Points, in no order, along strands that fork, close into loops and pass close to each other.
Points whose rows are less than 122 apart are linked; no others are.
k_407: 2 28 -6 25 -15 -9 8 53 62 58 -47 4 -5 -11 38 -35 9 40 50 5 13 -15 -30 4 -36 -28 -18 25 -14 -17 -11 7 -12 -32 -11 56 -32 -10 -17 -3 -52 -15 9 8 -25 -15 -12 -58 12 12
k_713: 14 -7 9 2 -5 26 -26 11 34 61 -40 -23 -17 19 -17 -24 -12 47 11 10 32 -33 -15 7 28 -2 -17 68 -22 4 22 -19 -6 -59 3 1 4 -2 -37 -32 11 1 50 -17 5 -2 -1 -51 23 39
k_694: -29 8 11 18 -77 13 32 44 -33 5 3 4 21 20 -30 21 7 -42 -12 44 6 37 15 -7 -35 -4 41 -51 -25 -1 29 -47 -17 11 32 -9 11 -13 27 -13 -35 -7 9 -8 -60 49 24 0 18 12
k_137: 14 0 -27 -46 67 -23 -18 -52 7 -42 23 0 -18 3 -3 12 -17 15 -13 -41 -27 -25 7 8 37 21 -27 4 44 -2 -25 25 9 9 -16 -22 -20 13 -3 40 45 -3 -5 6 70 -32 -3 39 -27 -18
k_418: 2 11 13 -20 -58 19 8 -20 -34 -22 21 -8 -12 68 -52 -2 9 -50 9 67 -13 15 -2 -6 -2 -3 -11 -34 -23 -46 50 -25 12 -32 55 -41 -22 14 12 30 -1 -1 16 -2 -30 42 49 -38 2 48
k_689: -27 32 5 12 -19 11 30 -21 -14 -4 -14 3 0 28 36 -26 -4 -10 19 39 -7 7 -45 -14 2 -15 2 -14 -14 -35 -17 -6 18 -2 -9 -10 -44 -18 -33 -26 -33 -12 16 -23 -22 -11 29 -29 -3 68
k_655: -15 13 3 -15 8 15 10 -48 -38 -27 7 -9 -15 32 7 -20 -3 -2 -12 24 -10 -5 -8 -14 36 2 -12 1 24 -27 -20 1 17 -5 2 -36 -32 -9 -31 -11 8 1 35 -22 16 -4 34 18 -18 57
k_225: 39 -20 18 -9 12 -12 -22 44 64 58 -27 -17 10 -32 27 -8 5 34 8 -16 20 -26 -17 2 -3 -8 -11 64 -11 10 -24 20 0 -49 -5 42 -10 1 -13 -11 15 -12 7 3 -2 -39 -32 -36 9 -33
k_364: 29 -25 17 -6 -19 26 -22 21 7 10 13 -10 5 1 -16 2 19 -10 4 13 6 -8 2 -3 -2 -1 5 24 -24 -14 37 -1 -8 -32 21 5 26 18 5 7 11 10 -5 0 -19 -2 -7 -27 15 -15
k_867: -33 48 -43 0 57 -19 13 -66 -15 -63 -27 30 -33 -2 -14 -23 -18 20 6 -33 -12 -9 -16 13 31 0 -7 -45 31 10 -21 -34 20 26 -26 -27 -11 -14 -26 11 -27 -9 3 -15 53 20 10 21 -21 36
k_572: 8 -19 -5 13 -58 32 -12 54 7 39 -33 -10 4 9 -39 0 9 -7 13 12 39 5 3 20 -16 -11 6 20 -50 8 60 -11 -51 -14 21 13 53 5 4 -37 -4 21 12 -7 -36 44 -1 -40 42 -9
k_788: 0 33 -17 8 14 8 -18 -22 14 7 -8 0 -22 35 -22 -19 -5 15 31 18 13 -26 -31 -6 18 -11 -26 2 -7 -19 28 -16 1 -29 0 -2 -6 15 -19 26 -8 -1 14 -3 17 7 10 -52 4 41
k_23: 42 -36 -1 8 -25 28 -34 60 28 49 -24 -21 6 -9 -44 7 9 4 4 -1 31 -10 7 17 -1 -9 -3 41 -54 17 66 -4 -46 -29 15 17 61 26 14 -13 15 33 -9 13 -21 28 -11 -37 44 -57
k_606: 3 -28 -2 -28 39 -33 1 -19 7 -23 4 -15 9 -39 42 -2 -3 23 -7 -49 -18 -16 5 6 29 20 10 32 49 5 -73 36 16 14 -46 -3 -20 -21 -35 -27 45 -7 -6 -3 51 -53 -33 46 -35 -25
k_989: -15 21 -8 23 7 -32 12 24 22 5 -11 24 24 -41 35 -5 11 2 28 -21 -4 22 -7 2 -41 -11 0 -23 0 3 -20 9 -6 30 -25 45 -10 -5 9 17 -45 -11 -34 17 -10 -13 -17 -1 -14 -11
k_315: 26 17 8 6 -7 12 -22 46 63 52 -35 -2 -4 0 17 -19 24 13 53 11 0 -15 -19 -12 -18 -11 -18 22 -30 -29 16 14 11 -63 13 47 -37 4 1 32 -35 -18 -4 8 -31 -28 -13 -70 -2 -4
k_256: -32 1 14 4 -24 3 42 -4 -53 -30 -23 1 15 -14 52 -7 -12 5 -38 20 -5 16 3 -11 0 -6 34 -3 5 -5 -46 -1 21 38 2 -23 -21 -48 -25 -79 -26 -17 21 -32 -11 8 29 38 -1 30
k_921: -15 -2 0 -14 29 -23 7 -19 16 -15 9 -2 12 -28 50 -6 3 16 12 -29 -17 -4 -13 -3 5 8 0 19 30 -14 -57 30 20 5 -37 16 -32 -20 -40 -6 16 -10 -17 -5 26 -55 -21 20 -27 -6
k_262: 7 -42 -9 -17 17 28 -12 9 -11 23 -15 -13 -5 1 -32 -5 -11 20 -41 -11 28 -22 27 20 22 1 -1 31 -2 26 7 -10 -29 11 11 -16 52 10 -8 -44 33 34 28 10 25 27 -5 27 4 -19
k_295: -14 30 -54 -16 84 -33 -13 -48 26 -17 -22 23 -36 -11 -19 -9 -16 25 18 -47 -14 -35 -8 34 23 13 -19 -11 12 10 -5 -10 -4 20 -32 -11 -8 13 -6 31 5 7 -15 8 70 -5 0 15 -13 1
k_2: 10 1 -24 32 24 -16 -31 49 45 29 -16 1 4 -22 -32 30 3 -1 35 -27 28 7 2 21 -16 4 -7 -3 -46 19 41 3 -47 5 -8 29 45 28 42 31 -26 17 -42 46 -11 22 -22 -23 40 -62
k_240: 39 -40 43 1 -14 -22 -10 49 35 22 11 -10 35 -60 49 14 11 -14 -16 -13 9 8 3 4 -35 -2 13 44 6 11 -45 60 -12 -11 -15 49 3 -3 6 -5 24 -16 -25 11 -9 -38 -36 -2 4 -72
k_497: 25 -21 5 -12 51 -32 -24 12 75 47 -25 -16 -2 -27 27 -7 -8 39 23 -33 15 -43 -28 17 15 11 -20 55 -2 11 -41 18 5 -49 -28 27 -18 13 -26 1 31 -16 9 5 30 -51 -38 -23 2 -33
k_656: -17 11 -32 32 -1 0 11 31 -5 10 -39 16 -1 -16 -25 2 -12 17 2 -28 32 16 12 16 -7 -11 12 -19 -21 34 22 -31 -34 48 -8 11 46 -12 10 -27 -48 16 -11 5 3 53 -16 15 17 -5
k_585: -23 55 -37 29 60 -30 -17 -23 30 -14 -2 21 -11 -1 -3 6 9 -5 63 -33 -16 3 -15 4 -11 2 -25 -48 -1 -7 6 -10 -8 4 -21 30 -14 23 26 82 -36 -6 -51 41 11 -3 -4 -19 -14 -5
k_685: -1 21 -34 37 54 -25 -36 14 60 8 -11 11 -12 -17 -32 28 0 4 49 -23 16 -2 -6 21 -3 8 -24 -20 -31 9 35 0 -29 -1 -10 29 24 37 41 59 -27 14 -50 58 6 10 -16 -22 31 -51
k_597: -11 0 5 7 -16 19 3 3 10 30 -30 -14 1 8 8 -22 -8 28 -3 22 33 -16 -25 -1 13 -11 -5 42 -12 2 5 -5 -7 -10 -10 3 6 -9 -41 -59 3 8 34 -25 -3 -2 15 -27 10 42
k_11: 30 27 -10 17 9 16 -33 29 55 37 -27 -3 -21 13 -18 -5 12 15 56 4 14 -19 -22 -11 -1 -15 -16 7 -39 -13 44 -7 -1 -55 13 30 -2 24 12 51 -25 -8 -26 16 -12 -1 -13 -60 13 -11
k_710: 15 -39 13 -11 0 26 -18 -10 17 49 -19 -36 -12 23 -22 -25 -15 50 -15 4 34 -47 -5 14 47 -1 -18 76 -3 20 14 -5 -9 -41 6 -16 26 7 -42 -51 51 16 63 -9 19 0 10 -23 12 23
k_377: -20 55 -30 7 66 -33 1 -45 1 -50 15 29 -2 -14 5 16 1 -5 16 -52 -37 17 4 -10 -14 14 -5 -67 27 19 -21 -16 19 30 -26 10 -8 11 22 82 -24 -15 -52 16 21 -2 -15 37 -24 -17
k_568: -21 5 3 8 -55 39 13 -10 -36 6 -32 -16 3 55 -15 -11 -5 -28 -1 63 14 1 -3 -10 4 -8 9 -2 -29 -25 19 -33 -11 -11 41 -36 -5 -8 -24 -46 -3 5 38 -14 -26 56 57 -13 17 60
k_357: 25 -37 35 4 -22 -12 -9 50 18 7 28 5 44 -52 29 28 12 -31 -15 -6 -9 30 21 -4 -42 8 19 14 2 8 -22 40 -9 7 -7 38 1 -5 30 16 14 -18 -39 20 -26 -25 -31 14 -1 -58
k_860: 27 1 -27 5 15 11 -40 15 45 50 -34 -16 -28 26 -53 -9 -17 44 26 2 30 -45 -12 18 24 -11 -24 37 -44 22 58 -17 -32 -35 4 -1 35 29 -11 -6 12 26 14 9 16 28 -9 -57 32 -5
k_498: 24 -50 18 -28 -43 39 -8 0 -48 -13 41 -8 -6 26 -39 19 0 -26 -63 14 -1 15 52 -6 3 13 -4 -9 6 2 28 -3 9 -10 56 -38 29 3 31 11 51 12 17 -3 -15 29 16 34 -4 -24
k_902: 0 33 -33 11 76 -41 -33 -6 50 -16 -1 19 -15 -24 -20 29 1 -6 31 -30 -7 -5 -7 22 -1 21 -31 -22 -7 9 5 7 -15 0 -18 27 10 35 37 76 -18 0 -53 56 37 -8 -17 1 6 -48
k_403: -11 -4 -11 -36 16 11 15 -75 -44 -45 12 -15 -27 30 12 -11 -14 17 -39 -2 -13 -11 10 -20 59 3 -18 -3 61 -11 -32 13 39 7 0 -51 -39 -21 -25 -15 34 0 41 -23 43 -11 32 57 -31 39
k_214: 1 10 -43 3 33 -1 -27 -1 20 21 -28 3 -24 20 -60 -1 -20 18 16 -10 20 -31 1 26 20 -1 -27 4 -28 17 47 -13 -44 5 -4 -11 42 24 1 6 3 29 0 22 37 37 0 -18 11 4
k_5: -9 -38 -4 -13 33 -13 -3 -26 32 37 -41 -14 0 -22 9 -25 -24 63 4 -29 20 -44 -19 35 38 10 1 61 8 27 -22 0 -3 4 -36 3 4 -9 -55 -71 35 2 47 -10 42 -27 -8 0 -1 14
k_142: 12 -5 13 3 20 -10 4 -9 -18 -37 52 13 23 -25 -1 42 -6 -15 -40 -33 -15 16 36 -19 -12 21 16 -27 28 43 -18 1 0 47 -13 -3 28 7 34 40 31 5 -43 1 10 0 -36 67 2 -62
k_708: -16 7 -18 36 -31 -2 9 59 15 29 -26 15 9 -19 -8 1 4 2 27 -11 31 27 -2 16 -45 -16 18 -13 -28 16 28 -8 -43 35 -3 36 31 -3 27 -4 -54 4 -16 14 -29 29 -5 -13 21 -12
k_249: -24 44 -20 28 -8 3 3 -3 27 25 -38 9 -16 32 -9 -23 2 11 55 21 22 0 -38 1 2 -27 -4 -16 -24 -9 29 -19 -13 -12 -10 8 0 -6 -19 -1 -50 -5 4 3 -10 20 9 -56 12 52
k_212: 39 -62 22 -47 -14 30 -23 -38 -26 -2 32 -37 -15 30 -10 -3 1 6 -43 13 5 -27 22 -16 53 10 -26 54 28 -4 15 47 21 -34 29 -39 -11 -1 -16 -8 76 20 46 -4 27 -26 17 9 -21 1
k_679: 9 2 29 -22 -64 22 9 -14 -33 -29 47 -23 -1 44 -16 8 10 -58 4 69 -33 11 -3 -13 -7 1 12 -16 -9 -52 15 -9 33 -44 39 -34 -44 8 14 11 -6 -8 16 -3 -53 4 33 -33 -7 46
k_316: -29 12 -2 25 -11 -18 26 29 1 5 -39 16 10 -39 25 -26 0 26 1 -2 13 17 -21 13 -28 -23 19 2 -5 7 -21 -1 -8 43 -17 27 0 -26 -17 -59 -51 -2 5 -5 0 5 -1 0 -4 19
k_647: -37 50 -4 29 -1 -6 30 -7 -6 -8 2 25 5 18 11 -13 15 -26 47 11 -18 34 -21 -5 -19 -14 4 -67 -9 -27 5 -19 11 10 -12 15 -28 0 12 33 -59 -22 -21 10 -28 2 12 -23 -5 41
k_544: -32 30 -10 26 3 -13 36 -4 -29 -31 -30 27 13 -26 19 -9 -2 16 -13 -7 8 28 -7 -4 -10 -9 23 -40 -2 18 -17 -25 9 50 -9 1 11 -30 -9 -29 -57 -14 1 -15 2 26 8 21 0 17
k_220: -6 -39 -1 -27 34 -22 7 -15 6 8 -21 -10 6 -32 24 -10 -10 42 -16 -35 4 -33 -1 19 34 21 8 50 32 29 -49 18 -1 22 -34 0 0 -20 -42 -66 37 3 23 -8 46 -34 -22 35 -24 -14
k_487: 57 -42 28 -56 -10 22 -36 -35 -8 -1 47 -27 -16 33 -7 0 0 4 -14 20 -17 -23 11 -25 44 10 -32 41 20 -25 33 47 40 -58 35 -31 -28 22 5 37 55 5 7 -18 14 -41 4 -14 -22 1
k_519: -22 19 -31 18 21 -3 13 -10 -13 -16 -40 21 -7 -16 -20 -6 -15 23 -6 -20 23 1 2 14 8 -8 9 -24 -4 33 -1 -42 -12 42 -15 -9 35 -20 -11 -40 -44 5 -2 -6 20 41 -5 24 6 12
k_303: -16 23 15 6 4 -16 29 -18 -31 -41 53 19 19 -13 25 23 11 -24 -15 -15 -44 38 19 -27 -23 11 26 -59 33 3 -37 0 39 31 -12 -1 -25 -5 22 44 -4 -23 -34 -12 -7 -14 -22 45 -15 -10
k_518: -17 8 25 25 -63 -15 38 50 9 7 10 10 26 -29 41 -3 8 -26 13 26 -25 27 -10 1 -77 -20 29 -14 -1 -14 -12 17 -2 15 -2 47 -18 -9 20 -9 -49 -22 -9 14 -63 -14 -5 -13 -1 -5
k_74: -6 -20 27 -9 -22 18 6 3 -8 19 -3 -17 8 2 32 -15 -2 12 -17 15 18 -10 -8 -10 20 -1 9 50 9 -9 -23 18 4 -11 -6 -3 -12 -17 -39 -65 13 2 33 -27 -5 -31 11 -5 0 24
k_581: -4 -42 38 -2 -53 10 20 30 -42 2 26 0 25 -24 36 16 -11 -20 -65 9 -14 21 38 -10 -8 6 45 9 27 11 -30 26 9 23 5 -7 11 -32 8 -58 20 -15 9 -23 -22 -3 -7 48 -4 -21
k_910: 19 -17 29 10 -38 -12 -9 57 27 8 20 9 38 -31 1 34 28 -38 11 2 -12 32 11 -7 -53 5 27 -11 -15 8 19 14 -9 -4 9 44 2 13 56 37 -5 -11 -38 22 -55 -12 -25 -14 6 -53
k_108: 46 -45 11 -19 -8 24 -38 25 -13 5 22 -8 5 9 -59 27 6 -20 -31 0 -5 10 38 7 0 14 -20 12 -23 10 49 3 -23 -7 41 -18 49 22 45 31 40 31 -19 15 -3 22 4 15 5 -66
k_532: -33 53 -7 17 31 -27 41 -43 -34 -64 22 30 5 -13 17 6 10 -11 6 -29 -38 37 0 -24 -11 2 10 -84 30 13 -28 -23 42 43 -23 -7 -16 -6 10 51 -37 -20 -36 -9 -1 5 -13 35 -19 3
k_59: -11 39 -9 23 12 -10 2 -9 21 0 4 18 4 9 13 -5 14 -21 61 -6 -13 8 -18 -8 -24 -13 -13 -46 -8 -21 12 -7 8 -10 -12 35 -15 14 14 59 -43 -17 -34 18 -21 -8 -7 -44 -2 16
k_583: 0 -1 23 -19 -18 -2 7 -32 -38 -38 63 -10 -1 23 37 5 15 -41 -6 29 -51 14 4 -18 4 5 10 -4 31 -54 -49 35 52 -26 -1 -16 -66 -7 -7 21 22 -15 3 -16 -19 -53 4 8 -15 26
k_291: -6 22 12 0 -13 -4 25 -17 -41 -50 68 17 10 9 -9 28 6 -35 -25 3 -32 29 33 -31 -19 13 20 -65 27 10 -3 -19 31 29 9 -24 -3 7 40 49 13 -5 -22 -8 -14 8 -5 37 -9 -11
k_149: 33 -22 -5 -45 47 -11 -24 -30 -9 -42 42 -8 -2 -10 3 29 -15 2 -31 -36 -25 -9 25 -5 27 28 -16 12 48 2 -33 39 7 2 -7 -17 -5 5 13 41 58 -4 -19 12 56 -31 -25 54 -22 -41
k_874: 10 -15 38 -14 -59 20 -4 4 -21 -13 53 -16 12 16 1 14 11 -51 -4 50 -32 11 6 -12 -16 3 21 4 -5 -40 10 10 34 -37 26 -10 -23 3 16 5 2 -8 4 -4 -57 -21 6 -26 -3 20
k_698: -28 61 -45 1 73 -28 -6 -46 6 -45 -3 27 -25 4 -5 -8 -2 2 33 -40 -32 8 -11 6 2 -3 -24 -52 23 -3 -7 -16 11 11 -26 2 -22 17 4 76 -29 -16 -37 17 30 -5 -4 2 -29 20
k_155: 20 -53 25 -17 -17 32 -14 5 -19 23 18 -25 7 -6 21 -2 3 -3 -38 1 7 -20 20 -9 26 9 10 62 21 3 -20 34 2 -10 7 -6 15 -14 -16 -51 51 11 27 -9 2 -24 -3 16 -4 -14
k_649: -26 -8 32 10 -51 -8 48 12 -45 -24 27 4 27 -24 33 20 -8 -23 -52 14 -17 31 25 -16 -28 -1 45 -32 12 19 -25 -6 18 44 6 -10 1 -34 19 -38 -19 -17 -7 -29 -35 9 3 46 -1 -5
k_901: 17 -10 0 -20 20 8 -4 -28 -33 -35 45 1 0 -2 1 22 -13 -3 -44 -28 -15 4 35 -19 13 13 -7 -15 37 18 -11 5 9 26 1 -26 20 5 16 27 36 7 -8 -3 29 7 -13 56 -14 -27
k_516: 4 27 -43 -12 92 -47 -23 -48 62 -4 -16 14 -30 -15 -8 1 -13 24 33 -37 -10 -44 -25 32 23 16 -28 -2 3 4 -8 8 -1 -9 -35 7 -9 31 -4 47 22 -1 -21 20 64 -32 -6 -6 -4 -23
k_520: 6 -23 22 -4 -54 23 17 -9 -54 -31 61 -4 6 21 -26 26 -1 -36 -62 19 -2 18 45 -15 -11 10 10 -38 18 16 16 -20 20 17 36 -46 24 0 37 5 43 9 8 -16 -25 35 15 48 3 -16
k_977: 6 -51 15 -15 -40 46 -2 -1 -48 2 12 -19 -10 30 -26 2 -8 -12 -62 17 29 0 34 -4 15 -1 3 11 6 10 16 -4 -6 0 44 -41 42 -4 5 -34 49 22 36 -5 -3 43 26 38 2 -5
k_154: 6 -39 16 3 -25 18 0 50 2 35 -15 -10 20 -24 12 0 2 1 -26 1 29 1 8 10 -11 -5 14 40 -10 15 8 13 -35 14 -1 21 37 -9 -5 -60 9 11 19 -9 -12 11 -3 -4 14 -14
k_219: -12 -11 5 -10 -30 44 0 -18 -45 -4 -11 -14 -9 44 -23 -11 -7 -15 -32 44 25 -4 13 -8 15 -6 -5 -2 -1 -10 15 -17 -7 -4 42 -46 10 -6 -14 -30 21 10 41 -15 2 43 48 21 6 38
k_455: 28 17 -15 1 23 10 -39 2 42 27 -20 -5 -27 20 -31 -8 -7 29 36 3 16 -40 -18 -3 20 -11 -29 26 -32 -1 40 -10 -5 -52 7 7 4 27 -9 34 2 8 1 6 16 -1 -5 -60 7 5
k_661: -6 18 21 -9 -46 8 34 -16 -55 -41 62 5 2 36 -25 28 2 -46 -33 33 -21 29 32 -25 -17 10 16 -63 20 -7 10 -36 32 10 31 -49 -12 1 36 31 11 -6 6 -12 -34 39 28 24 -3 15
k_734: 14 -7 -18 -7 86 -51 -21 -30 80 16 -19 -5 -18 -34 12 0 -11 32 30 -41 8 -50 -24 36 19 26 -17 24 9 18 -30 22 -4 -26 -36 18 -5 27 -11 20 40 -9 -18 17 56 -54 -29 -3 8 -49
k_475: -21 21 -3 41 -28 -22 23 49 18 13 -6 27 22 -26 20 -5 17 -6 37 -6 -1 34 -7 3 -62 -15 15 -29 -10 2 7 6 -17 32 -14 51 -4 -3 26 22 -65 -14 -24 20 -38 3 -4 -12 5 -10
k_517: 1 20 -14 -6 20 9 -18 -18 -10 -14 11 11 -17 28 -30 -2 -2 -6 10 6 -1 -3 0 -1 8 0 -28 -19 -6 -16 24 -12 -6 0 8 -10 7 16 7 40 4 11 -2 5 14 10 8 -15 -7 25
k_200: -22 0 -21 18 10 -22 11 20 22 29 -55 11 5 -39 9 -32 -14 52 18 -16 36 -16 -23 28 -8 -17 2 31 -10 29 -5 -3 -20 30 -25 23 9 -16 -31 -68 -31 11 17 -7 15 5 -12 -20 -1 15
k_507: -30 15 12 6 -22 6 39 -21 -37 -15 -31 -10 6 11 55 -25 -7 4 -10 36 -9 10 -30 -10 8 -9 21 1 -8 -24 -42 -3 17 23 -5 -20 -49 -39 -35 -61 -31 -10 23 -32 -16 -10 38 4 -12 60
k_460: -28 29 12 14 -46 7 44 -6 -50 -30 23 10 10 27 -14 20 -1 -40 -14 34 -8 31 10 -22 -17 -3 25 -70 -1 2 14 -52 9 19 25 -32 1 -5 27 5 -18 -11 -2 -19 -38 50 27 23 8 20
k_452: 6 -39 5 -39 5 21 -4 -59 -36 -13 21 -36 -27 34 4 -9 -6 16 -36 2 3 -20 12 -22 66 8 -23 40 53 -6 -20 29 24 -13 8 -43 -29 -21 -28 -27 63 11 62 -11 43 -29 27 37 -23 32
k_430: 17 -17 -16 23 11 -4 -22 59 11 24 -1 4 8 -11 -53 40 11 -9 -3 -22 18 24 28 12 -15 9 -3 -4 -35 29 42 -16 -47 20 10 7 60 18 50 25 -3 28 -30 30 -16 32 -16 13 41 -75
k_591: -36 56 -39 -9 63 -16 12 -61 -13 -52 -9 21 -25 7 3 -23 -1 9 26 -26 -35 4 -21 2 22 -2 -19 -44 37 -11 -28 -17 30 10 -28 -16 -35 -1 -22 43 -19 -18 -10 -6 37 -17 5 9 -39 38
k_24: -27 31 -50 4 69 -34 5 -45 13 -26 -41 35 -26 -24 -7 -20 -6 37 20 -48 -7 -24 -13 28 20 9 5 -21 13 20 -22 -30 5 33 -39 -3 -2 -16 -22 -6 -26 0 -4 0 53 9 -9 15 -15 12
k_286: -37 51 -20 37 -11 -12 29 -7 10 12 -65 9 -4 6 12 -39 -5 26 43 21 23 14 -53 10 -7 -28 3 -15 -24 0 4 -19 -13 19 -15 8 -19 -29 -34 -42 -73 -2 9 -2 -5 25 21 -37 6 56
k_368: -10 -36 21 7 -44 15 17 53 -26 17 -5 2 20 -32 15 13 -6 -9 -54 2 16 26 32 7 -19 -2 34 7 -4 29 -2 -2 -22 30 13 4 39 -22 9 -57 1 4 12 -18 -20 26 1 34 9 -24
k_747: -19 17 -17 3 42 -41 10 -4 21 -17 -19 21 11 -49 43 -7 4 11 23 -43 -13 10 -11 8 -21 2 -4 -15 13 4 -51 11 3 28 -39 33 -19 -16 -12 3 -25 -7 -29 7 24 -22 -28 19 -29 -16
k_971: 1 -10 23 -4 -23 7 3 5 1 11 17 -1 9 -4 47 -2 8 -9 -3 14 -8 0 -13 -15 -14 -1 10 23 7 -27 -26 25 20 -16 -9 14 -23 -9 -20 -18 2 -12 6 -13 -23 -38 -8 -17 -7 13
k_700: -14 -3 -20 8 32 -25 -3 -7 50 44 -55 5 -10 -25 4 -28 -24 62 28 -22 29 -42 -34 34 15 -6 -7 41 -13 34 -8 -14 -13 3 -39 16 2 -7 -41 -53 -5 0 22 -14 25 -11 -12 -28 3 28
k_257: 38 -26 22 -23 -7 27 -28 -7 -6 6 26 -18 -9 13 -15 -3 9 -1 -6 17 0 -19 3 -11 14 4 -14 38 5 -22 31 15 12 -40 23 -8 7 20 1 19 38 13 7 -6 -3 -15 6 -18 -7 -4
k_268: -27 -5 9 7 -73 27 30 26 -38 11 -20 -12 22 25 -6 3 -5 -41 -16 54 9 22 7 1 -21 -11 36 -17 -29 -14 14 -30 -24 1 35 -19 1 -18 -1 -56 -19 -6 27 -17 -53 47 42 -1 20 37
k_676: -4 19 3 -1 -18 17 5 -12 -35 -17 12 9 -8 49 -37 -6 8 -30 4 32 -7 16 7 -7 0 -4 -9 -38 -8 -30 30 -20 3 -8 29 -27 1 12 8 34 -5 0 13 -6 -3 33 29 -10 -1 42
k_325: 3 -49 -6 -5 -9 27 -10 30 6 51 -38 -21 11 -4 -22 -14 -7 28 -26 -3 51 -21 9 26 21 -5 7 53 -21 37 15 1 -44 8 3 4 55 2 -19 -83 23 34 35 1 7 24 -5 -3 18 -11
k_907: 28 -2 8 17 17 -9 -29 41 12 -2 27 14 6 -11 -48 45 24 -23 -4 -9 -8 28 22 -4 -24 19 -2 -22 -26 19 34 -6 -24 12 21 15 34 26 68 68 7 15 -52 35 -17 7 -18 21 21 -76
k_564: 19 2 1 10 20 -15 -4 23 -4 -19 35 19 18 -21 -18 53 8 -22 -29 -26 -5 25 32 -14 -25 18 9 -33 0 42 9 -15 -15 39 -1 5 41 17 51 46 7 12 -51 19 -4 14 -32 47 21 -78
k_767: -40 52 3 18 -16 -2 47 -20 -30 -17 -17 15 0 28 22 -25 6 -28 33 35 -23 34 -38 -14 -12 -17 13 -53 -15 -35 -16 -22 12 12 1 -12 -49 -14 -7 -3 -64 -25 -2 -5 -30 10 35 -22 -7 69
k_670: -15 12 15 -14 -12 8 24 -38 -51 -32 35 -14 -9 35 29 -7 3 -35 -11 39 -41 14 -4 -21 15 4 9 -20 19 -50 -40 5 37 -8 9 -37 -62 -12 -10 -11 4 -10 19 -24 -19 -21 33 21 -17 58
k_935: 23 -2 18 -27 0 -5 -7 -45 -13 -32 58 -19 -11 30 44 -10 12 -8 3 15 -44 -11 -5 -31 23 7 -11 22 36 -52 -33 47 62 -39 -5 -9 -69 0 -26 24 39 -11 8 -13 0 -70 0 -2 -15 22
k_140: 50 -19 21 -50 3 1 -30 -52 -8 -25 55 -19 -14 34 14 1 7 -2 1 13 -36 -17 2 -30 37 12 -32 28 36 -45 2 46 59 -50 14 -18 -63 18 -9 52 53 -9 1 -16 16 -62 0 -8 -24 12
k_258: -10 -14 31 7 -60 -2 24 39 -5 12 13 0 23 -26 45 -1 3 -19 -14 26 -17 18 -5 -3 -49 -10 29 10 3 -19 -21 27 0 4 0 26 -14 -19 3 -34 -18 -14 8 -4 -43 -23 1 -9 0 2
k_261: 26 -45 -1 -8 3 26 -19 30 -13 22 2 -4 7 2 -37 18 3 -6 -40 -15 17 -1 39 13 8 8 -6 21 -16 25 26 -6 -35 11 23 -13 65 12 17 -16 32 35 4 14 5 31 -9 26 13 -45
k_513: 7 -4 -3 16 -34 31 -17 24 2 20 -9 -3 -7 23 -40 -4 12 -15 23 17 24 -1 -2 6 -7 -12 -2 7 -38 -12 58 -15 -25 -24 25 6 37 15 6 5 -10 14 0 1 -26 34 2 -39 29 6
k_459: 37 -29 18 3 3 -27 -12 51 58 48 -22 -14 21 -54 42 -8 1 17 -2 -23 28 -16 -18 14 -27 -13 0 51 -7 21 -36 37 -22 -12 -20 50 9 3 -5 -25 10 -1 -11 6 5 -21 -43 -19 14 -56

A fork is a point with three links, a tip a point with one. Leave the first point through the second and follow the links. Name the first fork or tip that comes.
k_220; k_5 | k_475
k_137; k_149 | k_585
k_108; k_261 | k_649
k_935; k_583 | k_487
k_867; k_24 | k_910

A tip is a point with one link. Name the tips that can be reached along the links from each point below, in the order of the rows.
k_507 | k_137, k_256, k_910
k_935 | k_23
k_679 | k_407, k_214, k_874, k_286
k_262 | k_108, k_649
k_519 | k_710, k_155
